Each row is a point on a landscape with many peaks, with its height.
A climber steps from a point to the highest of its 2 nearest points, and stops where none of them is higher. Distance is the straight distance between rows; heights are no part of it.
Nuku: [ 14   2  -9   0  -6 -15 -24 -32  24   0  16  -4  -6  -8  -4   8   1 -13
   5   3  -4   1 -11  20  -5  16 -35   4  -4   0  22   0  -6   9 -26 -28
 -13  22  29 -15  15  38]  height 43.0
vivi: [-15  12 -18  -3   4  17  21 -43   6  14  13   5 -26 -12   5  -2   6 -21
  -8   4  10  -4  22  26   7   9  10  12   3   0  28  -3   0  -1  -9  32
  29  11 -11  -9 -12  17]  height 7.5
Mok: [ -9   2  -7  10  19   6   3 -15   7   2  -3  11  -8  -9   6   3  22  13
 -19   1   0  -4   6  -1  -4   2  -2  17  11 -11  20   2 -17   8   2  24
  15   7 -10 -14 -21  13]  height 31.9
riso: [  7  -8 -18  -2  25 -15 -16 -38   6  15  -7  15 -18   1 -13  -3  26   4
   5   3  -8  12  24  38   8  -4   1  27   8 -18  33  -1 -44  16   9  -1
  15  15  15 -46  -7  25]  height 25.2
fot: [ 11  -9  -1  -9   5  -9   1  14 -20 -26  14  16  -6  31 -42  23  11 -17
   7   3   6  17  11 -15  19  12  19  10  -8 -10 -34   4  -4 -37   5 -23
 -11  -2  -3  10  29 -29]  height 49.1
tebi: [ 16 -21   9  -1   6   9   2  15 -23  -2   5 -26 -30   1  -7  -9  -3 -26
  24  21  -3   0  16  13  -1  18 -17 -22  10  20 -23   3  23   7 -27  13
  -9   6 -25  18  10 -14]  height 49.6
mogu: [  2 -20   3   4  -2   5 -18 -12  -4  -6   1 -20  -9 -10  13  -1  -6 -23
   0 -10 -10 -12 -18  -8 -17  23 -37 -13  22  32  -9   7  30  27 -21   9
 -13  30   5   3   5  14]  height 61.3
vep: [  7  -1  26  21 -19  -5 -35  35  -8  -3  -9  -5  18  -7  32   4 -14   3
   4 -12  -2  -4  -8 -23   2 -12 -25 -16 -13 -20 -24 -10  -9  10   6  34
 -14   4 -20  -7 -17  15]  height 32.8
nolis: [ 18 -29  -2 -15  28   3  25  14 -11   3  -1  18 -11  -1  -1  19  18  11
  -5   5 -13  25  37  -8   5   6  27  -2 -11 -31  -6  13 -13  -4  20   7
   2   7 -33   8  -2 -20]  height 43.1
Robot: [  1 -19  -5 -12  18  -9 -13  -9  21  -1 -17   6  18   3  16   2   8  36
 -14   9 -35  -4   4   1 -15  -7 -37   6  21 -17  47   0 -20  27 -12  -8
 -25  18   5 -17  -7  18]  height 19.0
pazus: [ -7  15   6   7 -12   7  15  14  -6  -2 -10 -11   7   4  -5 -33 -20  27
   7   7   6 -25   2   9 -15 -11   8 -18   1  -5   6 -12   2   6   3  -9
   3 -33   5  18 -13 -19]  height 28.3
veta: [  3   3  -6  -7 -17   4  -2  24 -14  -7 -12  10  16  15 -19  -1  -3  -8
  -2   4   6   2  -1 -39  11  -9   6 -13  -2  -3 -12   1  25 -50  -4   0
 -27 -11 -12  27  25 -45]  height 56.7
lesul: [ -6  -4  -8   8   7  21  32 -17  -8  -5   5  -8 -32   5 -18 -19  -6  -7
   5  29  -6 -13  27  26  -3  16  -1 -13  10 -10  18  -2  11   3 -26  -7
   4  -8 -12  23   5 -18]  height 41.4
Dok: [-12  27  -7  25  -2  -6 -30 -21   6 -13  22  16  14   1 -12  13  12   0
 -18 -13   9  -1 -33  -5  -2  -1  -5  19   3  -1   8   2 -13  -6  22  -3
  19 -22  26 -29 -11  25]  height 33.0
kob: [ -3   8  26   1 -19   5  -2  31  -8  11 -14 -15  14 -12  37 -21 -26   9
  15 -14  14 -12  -9  -5  -6 -18   5 -21 -15  -2 -20  -5   5  23   9  35
   5  13 -11  -1 -25  -4]  height 62.1
fodog: [ -8  15  -4 -11   8  11  32 -16   1  24   4   4 -14 -13  15  -4   5 -14
   6   4  16   8  22  28  15  -4  25   8 -11  -3  12  -5   0   2   3  30
  36  19 -10 -11  -1   0]  height 5.0
moro: [ -5  -8   9  -9 -10  15   5 -34 -10  11 -14 -21  -8  -8  14 -39 -24  -3
  15  -9 -14 -35 -11  24 -12   9 -19 -22  15  27   4   5  25  42  -8 -21
   1  13  26   0  -6   0]  height 41.7
bif: [-16   0  -4  25   5   5 -15 -13  -1  -3 -12  11   7   2  11  -3  17  15
 -24  -2   0  -9  -4 -16  -7 -12 -15   7  22 -18  15   1 -20  16  11  37
  11 -15 -10 -24 -30  16]  height 28.8
razeg: [ 12 -10  11  -9  -7  -3   3  17  -8   7  -4  -7   1  -5   0  18  -2  -6
   2  15   2  23  30 -21  10  -8   0 -20 -14 -17  -9   4  15 -21 -11  21
 -28   7 -41  28  12 -19]  height 50.4
Kam: [  0   1 -14 -14 -13 -10   3 -20  19  18  -7 -15  17 -14   9 -16 -10  18
  -2  -3  -5 -13 -14  13 -14 -17 -24 -25  16   7  35   2  22  15 -13 -39
 -31   4  21  15  10  27]  height 57.0
Pum: [ -4   8   4   4  -2  -9 -10   3  15   6   2   3  15  -9  12  12   6   6
 -11  -7  -1   1 -15 -13  -5 -14 -19  -1   1   2  10   4  12   1 -12   3
 -17   4   3   3   4  16]  height 26.0
bor: [ -2 -19 -16   4  -9  -1  -9 -17  21  -7 -11 -10  10  -4   7  -4  -6   7
  -7  -2 -17 -17  -7 -10 -23   5 -36 -13  22   5  33  12  23  16 -30 -26
 -31   8   9  14   9  25]  height 62.0
rukik: [  5 -38   4  -3  12   9  -9  -3 -13   3  -7 -25 -11  -4   2  -6  -6 -27
  16   2  -1 -15  -2  -3  -6  23 -20 -22  20  35 -13  10  41  18 -29   3
 -16  19 -18   8  14  -1]  height 55.7
fogad: [ 22  -6  14   2  -6 -21 -30  23   3   9  -4   3   2 -12  24  25   9 -10
  18 -22   3  19  -2   1  10  -9  -6  11 -29 -14 -31  -7 -31   1  18  21
   3  33  -4 -34  -2  18]  height 12.8
tapem: [  9   4   6 -38  16 -12  23   5  12  25 -11  -2  24 -16  12 -12   2  24
  12  11   1  15   9  23   4 -25  15  -1 -17  -2  26  -9  -7  10   0 -11
 -14   8   8  -5  13  -5]  height 12.1
mezud: [  5   3   5  11   7  -2  -6   1   0   5  -8  -5  -6  -4   6 -17  -4   9
  15  -1   3  -8   8  22   0  -1   2   7  -8 -13  -6   1 -25   9   7  -3
  19   4   2 -24 -15   5]  height 26.9
mut: [  1   7   6  -3 -15  18  24  27 -30 -19   0  -3 -20  13 -13 -30 -25  -2
  16  -1  12 -10  13  21  -1  15  28 -13 -17  -2 -27 -18  -5   4  16   7
  22 -18  -6  13 -10 -42]  height 37.3
danon: [  0 -27  -8  -1  26  -4  21   5   2 -10 -20   3 -30   7  -7   3  13   9
   0  -3 -16   7   5   5  -1  24   9  11  -1   4  -4  16  -6   8   5 -32
  18  13  -2 -11   9 -12]  height 35.9
pasad: [-18  23   1  37 -23   8 -19 -13   1   6  13  -7   6   8   7  -5 -10 -13
 -14   8  21 -11 -17 -14  10 -20 -17 -11  11  -9  -1 -17   8  -1  -3  46
  10 -35 -14  -3 -25  22]  height 19.4
fogo: [ -4  25 -20  11   5  -5  -9 -29  14  -8  30  23  24   4 -22  18  15  12
 -24 -11  11   0 -19   9   9  -6  12  25  10   6  23   4  -4 -19  18 -17
  12 -26  31  -6  -6  32]  height 27.3
fase: [  3  12 -17  17 -11  -1 -19 -37  21  -2  27  -5  -4  -4 -11   4   1  -3
 -12  10  -2 -10  -5  20   6   5 -36   5   7  -9  31  -8 -10   2 -24 -25
  -7 -11  23  -8  -2  38]  height 37.8
binam: [  0  -2   2 -37  11  10  45  10  -9  24 -24  -4  18 -17  18 -23  -9  29
  14   6   4  15  13  17   4 -20  26 -11 -31  -6  16 -12  -4  20  12  -5
   7   7 -10  -1   5 -22]  height 9.7
Nat: [ -3   2   4 -10 -20  10  -8 -37  -7  27 -17 -12  -4 -15  22 -29 -20  -2
  24 -16 -17 -19 -15  27 -19  -9 -21 -10  14  16  19   4   6  43   1  -6
  15  21  38 -23 -12   1]  height 38.4
teten: [ -7  15  -5  26  -8  -3 -20 -23  -4   5  -2  -2  -9  -3   2 -21  -4 -10
  10   0   5 -12   0  33  -1  -1 -15   9   4   1   7  -3 -19  12   5   6
  24   2  20 -27 -13  15]  height 30.8
fis: [ -9   0  12  17 -13  17   4  20  -5 -18   0   4  -8   8   1   1  -3  -9
 -13   7   1 -10   0 -31  -3   8   7  -3  13   3 -29  -3   3 -13   0  27
  -1 -21 -17  23 -12 -24]  height 7.3
Lesi: [  3  -5   3  -6 -14   0 -30 -12  -1   2  -6 -12  10 -18  17   6  -6 -23
   7 -28 -13  -2 -44 -16 -11   4 -37  -6   9  36 -10  12  27  35  -2  -3
 -13  30  31 -12  14  21]  height 55.0
Damol: [ -4   1  -4  26 -18  13   0 -17  10 -12   9 -16 -10   8 -10 -16  -9  -6
  -9  19  -4 -27  -5  -9  -3   1 -31 -21  27   0  11   2  24  -5 -32 -10
 -29 -27  -1  31  -3   0]  height 61.5
tob: [ -3  16  -3  -8 -14  12  18  23 -20 -23   2  15   6  27 -30  -8 -14 -12
   6  -2  18  -3  -2  -9   1   1  26  -7  -8   7 -21 -15  12 -38  18  -3
  -2 -27  11  17  17 -49]  height 45.8
bedim: [ 15 -10   5  -1 -16  -1 -15  35 -23 -15  -3   4   5  13 -23   5 -11  -8
   4   8   6   7  13 -33   4   8   2  -7  -7  -9 -37 -15   6 -42  -5   3
 -28  -4 -14  26  11 -33]  height 65.7
viseg: [ -1   2 -16  22  -7   4  -4  -6 -12 -28  34 -20 -15  14 -28  -2   5 -28
  -2   7   3 -21 -11  -3  -9  40  -5   1  25  34 -31   3   2 -15  -7  -5
   8 -17  14  13  10  -7]  height 25.4
dufam: [  2  26  20  -4 -24 -10 -16  38   2  -1   4 -10  23  -6   9  -1 -22   7
  14 -18  27  10 -19   3   3 -16  21   1 -31  12 -23 -12   8  -6  14   1
 -11 -10  14   0   6  -2]  height 59.5
guses: [-13 -12 -19  -2   6  22  35 -21  -7  -9   4   3 -36 -10   7  -3   3 -29
 -12   0  -1   0  11   1  -6  29   3   1  12  28   6  10  24   3  -5  13
  30  16 -15  15   3  -7]  height 12.3
revi: [  3  16  14   2  -6  -7 -17  18   2  10  10   7  36   3   8  18  -1  17
 -22  -2  15  11  -8 -26  15 -28  10   8 -12 -24  -9 -16 -12 -12  19  33
 -15 -31 -10  -5 -21  16]  height 21.1
Gude: [ 15   8  12  -4 -11 -16 -14   7  -3  15 -14  -3   6  -4   9 -14 -13   6
  27  -5   7   2   2  38   6  -9  13   6 -30 -14 -13 -17 -39   9  12  -9
  13  11  16 -36  -4   8]  height 23.2
tul: [-12   1  -6  11   1  -2  -2  -1  -2 -29  35  -5 -11  14 -22  28  14 -34
 -11  -1   8  -4 -19 -17  -1  32   0  15  16  33 -35   9   9 -23   3  -3
  12  -8   5   8  19  -2]  height 20.3
vatut: [  4  -7 -15 -19  21 -13   6 -26  25   7 -12   4  17  -7   7  -6   4  29
  -8   8 -18   1  -3  16 -14   1 -20   6  15   4  44   2 -10  21 -10 -35
 -12  14  23 -13   6  23]  height 16.9
Pebus: [-15  23   3  16 -18  11   1  -5  -4  17  17  -1   1   8  -2  -9 -13  -9
  -5  15  24 -11  15  10  16 -15   6  -1   2 -12   3 -13  -1 -13  -5  29
  11 -30 -12   2 -22  12]  height 15.3
babi: [  3  15  18  24 -21  -1 -43   0  -2  -2   5  -6  14  -8  17 -20 -19  -1
  12  -5  -2 -27 -24   2  -5 -25 -43 -32  14 -19  11  -8  10  24 -11  19
 -14 -13   6 -11 -16  20]  height 26.3
zadum: [-20   6  -7 -20   1  10  22 -19   4  24 -27   0   7 -18  26 -18   1  17
   6 -13 -13  -2  -6  15 -17  -6   5   7   3  14  27   6   3  30  10  -1
  25  27  19 -18 -11  -1]  height 21.7
fifav: [-11   2   9  18  -2   2 -14  19   1  -2  -7   3  23  -4  18   6   5  21
 -24  -5  -5  -2 -16 -33  -3 -19  -5   3   7 -14  -4  -1 -17   5  12  27
  -1 -16 -17  -6 -24   6]  height 25.5
robu: [ -9   2   6  21  -8  12  -5   7  -2  -9   3  16   0  25 -12   8   4  -1
 -24  22  -6  -6  -1 -52  -1  -4   8  -1  20 -17 -25 -12  -3 -21  -2  18
 -12 -42  -9  25 -26 -20]  height 10.1
redi: [ -9   8  -3  23  -8  21   8 -18  -8  -6  26 -11 -21  17 -19 -13  -7 -12
   4  28   6 -24  23  20   4  13  -7   0  13  -3   4  -8   1 -14 -24   0
  12 -27   0  17 -12  -9]  height 46.8
seze: [ -3 -14  -4 -20  16  -8  13  11  -1  -4  -7   5 -24  -7  19  30  22 -22
   3 -17  -2  30  -9 -14   6  21   8  15 -10  31 -24  13  10   2   8   0
  22  42 -13  -9  21  -1]  height 18.5
Vev: [-21 -13   9  -9   4   9  20   2 -11  10 -40  -7  -6  -7  26 -25  -4  15
   8 -13 -22 -12  -2   9 -20   0   6  -7  -3  20   6   8   4  36  11  -7
  27  24   3  -8 -16 -15]  height 19.7
kozam: [ 14   7   2 -14   2 -20 -20  -1   9  25 -14   9  22 -16   8  -4   3  10
  19 -10   2  15  -3  20   8 -20  10  24 -28 -14  -2  -9 -46  15  25  -6
  16  17  22 -46   1  12]  height 19.5
lota: [ -3  23  -4  22  -6  -9 -20  -5   1 -28  20  -1   4   2 -10   4   1  -4
  -4 -18   6  -9 -38   3  -7  15  -9  16  -5  25 -14  11  -3  -7  25 -22
  17  -5  29 -12   5  14]  height 40.4
bomis: [ -2  16 -23  -9  -9  12  25  -7   0   6   4  15  12  11 -35  -6   1   2
  -8  12  17  -2   5  -5   4 -10  11 -10   9  -1  21  -1  25 -36   3 -32
  -8 -28  13  25  25 -33]  height 19.1
biva: [  0  27   8  13 -11 -12 -31  19   3 -10  17  -6  17   1  -1   6 -13  -2
   7 -14  21  -1 -30   5  -1  -6   6   7 -19  18 -22  -5  -5 -12  18  -7
   5 -10  17 -13   8   9]  height 49.2
ruk: [-16  -1  -6  10   3  -2  -1  27  11 -10 -14   3  29   0   4   7  10  28
 -20 -19  -4  -1 -21 -43 -12 -12   7   3   8  18   7  11   7  -8  10 -11
  -9 -15   3   6  12 -12]  height 44.6
Rase: [ 16 -20   5  -9  -2  -5  -8  30 -16 -21   9  17  -2  17 -28  22   5 -10
  -2   0  -1  26  15 -38   7  10  19  -1 -14 -21 -41   0  -6 -43   9  -3
 -14  -2 -17  18  14 -34]  height 56.8
rivi: [ -5  19  -1  14 -26   6 -14 -32 -10  12  -6 -10  -5 -15  12 -28 -16 -14
  22 -15   2 -14 -13  29  -7 -12 -17   0   7  11   6  -1  -9  31  15  11
  32  20  33 -30 -14   6]  height 34.7
kab: [ -3  17   4   8  -4  10   4  12  -6  -4  21   1  -6  18 -15   3 -10 -12
   8   6  20  -2  19  18  13   4  24   4 -14  -9 -16  -9 -11 -20  -1  19
  14 -20  -7  -1 -12  -4]  height 11.2
vab: [ 15 -35   6   0  10 -27 -26  15   9   3 -23  -2 -13   4  21  23  12   2
   7  -8 -34  11  -4   4  -6  14 -38   7   0 -11  -6  11 -21  23 -13 -14
 -12  39   0 -23  -2  17]  height 24.8
lavor: [ 11  -4   8  -4  -5  13  11  23 -31  -8   7 -18 -27   9 -11 -16 -19 -20
  27  17   7   1  23  22  -3  17   7 -23 -13   4 -26  -8   7   4  -4  18
   5  -1 -16  13  -1 -25]  height 43.5
kufur: [  2 -26  -8   4  29 -14   3   2   5 -29   2  24 -15  26 -26  29  41   5
 -15 -15 -23   6   2 -32   2  17  25  21  10  -8 -11  23 -13 -16   6 -18
  -2  -2  -5   2  13  -6]  height 35.5
seka: [-15  15 -12   9  -8  20  24 -12 -16 -20  17  13  -6  22 -31  -1   5 -17
  -3   6  11 -14   0 -14   4  11  23   2  13  11 -13  -1  18 -33   5  -9
  10 -34  12  13   7 -34]  height 37.2
pog: [  5  21  23   4 -21 -10 -27  32   2   5   5  -5  19 -15  28  23 -14  -8
   1 -13  15  14 -14 -24   7 -24  -9   3 -18  -4 -23 -10   9  -4   0  38
 -19   4 -17   3   2  17]  height 38.2
kuzu: [  0   0  17  -2  -1  -3  -2  25   5   9  -4  -5   7 -15  26  23  -1  -5
   1  -2   6  21   9 -17   3  -9   4  -5 -16  -4 -15   4  11  -7  -7  25
 -20  14 -30  13   3  -2]  height 44.7
gef: [ 11 -32  -4 -13   7   2  15  18  -8   9 -19  -4   4  -7  -2   4  -1  11
  -4  18 -15  22  36 -24   3  -2  -3 -21  -7 -33   4   7   5 -15 -15   3
 -31   9 -41  27  12 -34]  height 55.2
Lal: [ 10  -2   2  -6  17 -12  -1   0  -9 -21  28  14 -13  29 -42  27  18  -4
  10   0  -3  13  17  11  18  15  30  16 -15 -20 -19   6 -16 -23   4 -25
   7  -3  -1   2  17  -8]  height 42.0
pepi: [  9 -28   4  16  16 -25 -31  12  14 -22  -5   2 -16   9   2  26  14   0
  -8 -13 -25  11 -19 -13  -1  23 -31  12   5  -3 -17  16 -15   5 -11 -22
  -8  27  -2 -18  16  20]  height 27.6
nez: [ -7  11   5  17   1   8  -5   1   7  -4   9  19  20  24 -17  10   8  15
 -29   9  -2 -10 -11 -33   3 -13  15  10  21 -13 -10  -9 -11 -16   7   5
  -7 -45   9  10 -24 -11]  height 13.0
Les: [ -7   7 -10  16 -13  18   5  -2 -17 -25  19  -6 -11  21 -31 -12  -2 -24
  -4  19   6 -24  -2 -19  -3  23  -6  -6  25  23 -17  -1  13 -35 -12  -6
  -6 -30  15  22  12 -26]  height 30.9
biso: [ -4   2  -2 -33  20  10  45  -7  -2  27 -17  11 -11 -21  10  -4   7   5
  13   1   1  23  14  23   9  -4  35   7 -27  -1  14  -3  -3  16  11   6
  32  20 -11  -9  10  -8]  height 7.4
tifid: [  3   1  -3  -2  25 -12  -8 -16   0  -5  32  16  -4  12 -29  20  24   1
  -2  -3   4   9  10  24  20   8  27  28  -2 -11   8   3 -22 -15   3 -16
  11  -3   7 -10   1  22]  height 35.2
Laza: [ -2   7   8  10  -3  16  15  17 -14  -8 -18 -10 -10   2   3 -45 -24  17
  18   7   4 -24   7  25  -6   2  19 -12 -10  -2  -7  -6 -12  17  12  -3
  34 -17   4  -3 -19 -26]  height 32.3
loma: [ -9   7 -14  -5   5  -2  13 -24   8  -5  -3  -4  -6  -9   3  -9   5   2
  -2  -9  -4  -1 -17   7 -11  17   1  12  -3  20  10  10   4   8   4 -27
  19  12  30  -7   6  12]  height 28.2
Ser: [-10  18  -2  22 -26  13   2 -19   2   5  21  -9  -3  17 -22  -8 -13 -11
  -9  38   6 -18   5  -2   9  -8 -16 -14  18 -12   4  -9  20 -23 -26  -1
  -9 -42   1  34 -12  -5]  height 54.5
sebi: [ 22 -29  19 -19   1   4  24  19 -18  22 -16  -5 -31 -15  32  -1  -8 -20
  26   1   1  11  24  18   9   6   4 -21 -18   3 -31  -4   1  17  -1  27
  18  33 -26  -1  -7  -5]  height 25.6
vegul: [ -4  14  10  34 -22   6 -31 -11  -6  -6  17 -13  -6  -1   9 -12  -9 -19
  -2   7   1 -21 -13  -4   2  -6 -40 -17  21  -7   2 -10   8  14 -16  32
  -1 -20  -5   2 -19  23]  height 22.9
ranel: [ -4 -13 -12  -1  27  -7  -1 -11  18 -11   0  15   1  -3 -12  14  21  17
 -27  -7 -10   5  -2  -9 -17   9   4  24  12  -1  31   9 -13   4   0 -12
   0   1   0  -4   1  16]  height 36.1
sab: [ -6  21  -2 -15  -5   0   9  21 -19 -21  12   5   5  21 -25   8  -8  -9
  16 -14  22  14 -14   2   5  13  40  11 -22  19 -25  -2  11 -25  27 -21
   8  -8  13   1  23 -24]  height 35.8
vode: [ -7  -1   3 -14  15  -1  11  24  -6  -9  -2  12  -7  -8   6  24  14  -7
  -1 -19   5  28  -3 -15   5  10  32  21 -23  10 -29   6   7 -11  22   8
  20  16 -16  -3  14 -10]  height 22.4
luz: [ -3  29  11 -22 -28   1  16  16  -2  26   2  -8  12 -11  22 -11 -28  -1
  17  10  34   6  13   6  14 -26  22 -24 -27 -12  -2  -8  18  -3  -1  38
 -15  -8 -18  15  -5  -9]  height 61.2
vetib: [ 16 -12   1 -19  18   3  17   2  -7   5  -1  11  12   4 -25  -1   2  20
 -15  24  -9  18  32 -14   8 -11  11  -8  -4 -35  10  -3  -4 -22   0  -4
 -30 -15 -19  27   5 -31]  height 50.2
sol: [ -3  13   4  10  -7  -5 -21  10   2  -8  10  19  33  14 -10  10   6  22
 -23  -5  11   0 -21 -30   8 -25  32  14   2 -12 -12 -15 -20  -7  30  15
  -6 -45   6  -1 -30   3]  height 16.7
lila: [  1 -16  -6  12  15   2  18 -14  -2 -16  -9  -7 -37   5  -4 -16   3  -1
   8  -1 -15 -11  -2  19  -9  31  -5   8   7  20  -2  15  -7  15   4 -31
  33   8  11  -9   1  -1]  height 32.5
Roris: [ 16 -18  21 -14   0  -8  -2  23 -10  11 -13 -11 -19  -9  22   5  -4 -10
  20  -1  -7   9   4  10   3  11  -6  -8 -17  13 -39   0  -5  15   1  10
  16  29 -12  -7   3   2]  height 28.5
kuv: [  8 -30  -3 -14  34  -2  22  14  -3 -11  -7  17 -23   6 -12  25  26   6
 -12  -5 -20  22  21 -11   2  17  20  13  -7  -8  -8  16  -8  -5   8 -11
  10  10 -23   3  12 -12]  height 39.6
Sesuv: [ -7  -1  -6  -4  -8   4  -1  33   4  -5 -17   3  29   9  -3  -2  -1  15
 -12  -4   4  -1  -6 -48  -3 -21  10 -15   7   2  -1   6  19 -30  -1  -7
 -31 -19  -5  28   8 -34]  height 50.3
Mava: [ -7  -7  -5   3  24  -5   2   7  14 -15  -2  16  21   2 -10  13  20  28
 -36  -4 -17   3 -13 -32 -10 -11  10  23  18   7  15   8  -6  -8   7 -13
  -9 -17   1   5  -1   1]  height 40.1
buf: [  0  13 -15   0  19 -14 -18 -33   4  10  17  19   1   6 -19   6  24  -4
   5 -11   6   9  13  40  15  -5  20  30  -6  -8  17  -3 -40  -4  14  -2
  30  11  20 -40   0  32]  height 29.3
rul: [  1   6 -25 -17   5  -1  13 -16  14   1  13  10  18   8 -39  17  11   1
 -20  13  16  12   5  -3   8 -13  14   3  11   0  36   5  23 -41   0 -35
 -29 -28   9  23  25  -5]  height 15.1
dafa: [ 17  -4   3   5  -6 -15 -35 -17   8  -5   2 -10  -6  -7   5  10   1 -22
  14 -11 -12   1 -30   4  -7  12 -40   4   1  11  -4   7  -1  20 -14 -16
  -8  28  25 -19  16  29]  height 48.7
Bir: [-21   1 -20   3   2  27  29 -41  13  -1   7  14 -29 -11  10  -6   4 -17
 -23  15   2 -10  19  10  -5  20   6  -2  22   5  31  10  15   4 -16  26
  24   1 -21  20 -17  10]  height 9.8
potod: [ 13 -12  -4 -39  28 -13  17 -19  18  18 -11   0  15  -6   5 -11   3  32
  -3  22 -11   9  14  32   0 -20  -2   5  -4  -8  47 -10 -14  20 -10 -33
 -24  11   8  -7  15  10]  height 14.6
kalod: [  2   6  19  13  -8  -7 -18  17   1   8  -7 -11  14  -9  28  -2 -10   6
   4  -9 -13 -13  -9 -12  -1 -16 -29 -19   3 -18   1  -4   5  22 -12  22
 -20   6 -15  -4 -14  14]  height 29.6
Lanu: [ -8  13 -23   3  13   0   2 -32  17  -7  14  11  20  -1 -15 -10  11  26
 -29  -1   1 -13 -14  11  -5  -7   7  17  18   6  37   1 -10  -4  14 -20
  12 -29  33  -5  -9  19]  height 23.0
Duse: [ 17 -12   8 -12   7   5  24  21 -13  19  -4   2   3 -14  14   4   0  18
   2   5   8  17  34   1   8  -5  25  -3 -27 -29  -4  -3 -14   4  13  23
  -1  10 -30   4 -12 -12]  height 47.7
Kibin: [ -1  27  23  -8 -29  -7  -4  27   3  27   0  -9  14 -15  19 -14 -31  -3
  23 -10  28  -3 -10  18   5 -30  19 -17 -25   6 -11 -16   7   9   4  23
  -8   2   4   3  -5  -1]  height 71.4
sori: [ 11  -8   1  -4   6 -19 -25  13   2  20 -16  12  22 -18  22  14  17  11
  12 -24 -10  24  -4  -3   5 -23  -6  18 -13 -19  -6  -3 -44  16  29  21
   6  30   1 -46 -12  14]  height 15.9
dopaf: [-18 -12 -10  10  -9  10   0 -14  12  -7  -7  -9   4   4  10 -11 -12   6
 -20   5 -20 -27  -6 -27 -21  -6 -29 -25  32   0  28   9  28  14 -29   2
 -28 -15 -19  28 -11  10]  height 67.2
Lemor: [ 15 -43  13 -12  14 -11  -3   6   4  15 -35  -2  -7   3  30  11   7   8
  11  -3 -40  -2  20  10  -9   8 -32  -9   5 -11   3   9 -11  36 -16 -17
 -13  40 -11 -10 -10  14]  height 22.7
moti: [ -7  12 -25 -20 -12   4  12 -35  15  18 -14   4  13 -22  23 -10   0   7
   1 -22  -3   4 -19   8 -15  -2  -7   3   5  25  31   9  13  21   4 -13
  13  21  36  -3   2  14]  height 24.4
Vazuf: [  9   5  11 -21 -10   1  25  13 -11  21   6  -5  17 -10   8 -10 -17  16
   2  15  20  16  31  -3  15 -12  22 -17 -30 -33   1  -4  -5 -14  11  39
 -20  -9 -27  14 -13 -18]  height 53.1
Zevi: [ -4  19   2  -1  -8   1  12  11   1  -2   1   0  11   7 -19  -9  -6  10
  -4  10  10  -1   5  -5  -2 -16  14  -7  -3  -8   1  -7   5 -20   1 -14
 -12 -34   3  14  -1 -16]  height 24.0
Sema: [ -3  10   5  -3   4  -3   3  17  -6 -14  11  -6  -9   2  -1   6  -1 -18
  12  -8  15  13 -11   6   4  14  25  14 -12  32 -32   0   3 -13  18  -2
  28  10  -1  -1  14  -9]  height 27.8
sor: [ -3  13  15  -4  -9  14   6  -2 -15   9  -1 -23  -7 -11   5 -36 -27  -3
  24  -6  11 -21  -6  23  -2  -5   1 -22   2  26   0  -4  29  22  -8  -7
   6  -2  14  11   2  -3]  height 46.6
lusu: [ -2   8  13  21  -4   2 -10  15  -1 -19  16   0  -7  14 -18  13  -1 -10
  -2   5   7  -4   0  -3   6   7   6  12   2  -3 -31  -4 -11 -20   3   7
   9 -25 -10   3  -9  -6]  height 7.8
Nor: [  3 -14   7  -2  11   2   8  18  -8  -7 -17 -12 -17  -1   4  -3  -4   0
  14  -3 -11   2   2   1   1   9   2  -5  -7   9 -13   7   3   8  -5 -17
   4  13 -10   3   9 -12]  height 32.4
Mele: [ 11  -9  -7  11  17 -12 -19 -22  11  11   1   0 -11   2 -12  -2  16   9
   1  16  -6   2  18  29  10  -1 -17  13   6 -29  21  -9 -35   8  -8  -7
   4  10   2 -34  -7  29]  height 22.6
vot: [ -6  15   4  -9 -14  -1  11 -15   7  16  -5 -18   5 -13   6 -29 -17  10
  16   2   7 -12 -13  21  -5 -18 -12 -25   3  13  20  -2  27   9  -8 -24
 -13  -6  22  16   7   7]  height 52.0
lelu: [  6 -23   5 -23  13 -10   3  -3  13  25 -27  -1  11  -5  26   7   4   9
   2   9 -34   2  16  14  -6   0 -28  -2   5 -18  32  -1  -3  34 -22   3
 -26  37 -12 -11  -5  15]  height 21.0
ropi: [ -6  -6  -3  -8  12   4  22  -5   7   1   1   3 -23 -14  17  14   7 -22
  -4  -1   0  14   6   2   1  13   8  12   0  19  -1   6  17  -4  -5  16
  15  26 -20   5   7   3]  height 15.0
vupe: [  5   0 -21  -9  -1  -5  -3  -6  22   1   4   0   6   2 -17  30   9 -17
 -14   2  13  19  -1 -23   9   0   2   4  -1   6  24  13  31 -36 -14 -21
 -31  -2  -4  22  37   1]  height 17.4
tugu: [  1   7 -12  -2   4 -13  -4 -15  23   0  19  11   7  -7   2  25  10  -8
 -19  -5  10  14  -9  -6   2   4  -7  11   1  11  16   3  16 -16 -13 -14
 -12   6   1   9  20  27]  height 21.9
tapam: [  2 -32  -6  11  20 -14  -9  14  11 -30  -1  -4 -15  19 -14  20  22  -2
  -9  -7 -15  -3 -16 -27  -4  29  -6  13   7  10 -13  20 -10 -13   0 -34
  -9   7  -2  -4  26  -6]  height 31.4

Where does a climber stop that starts at each point below?
Bir -> tob
biso -> Kibin
Zevi -> mogu
fis -> bedim
Mele -> dopaf
lusu -> gef
riso -> bedim
Lemor -> Kibin
vupe -> gef
kozam -> dopaf
Mok -> bedim
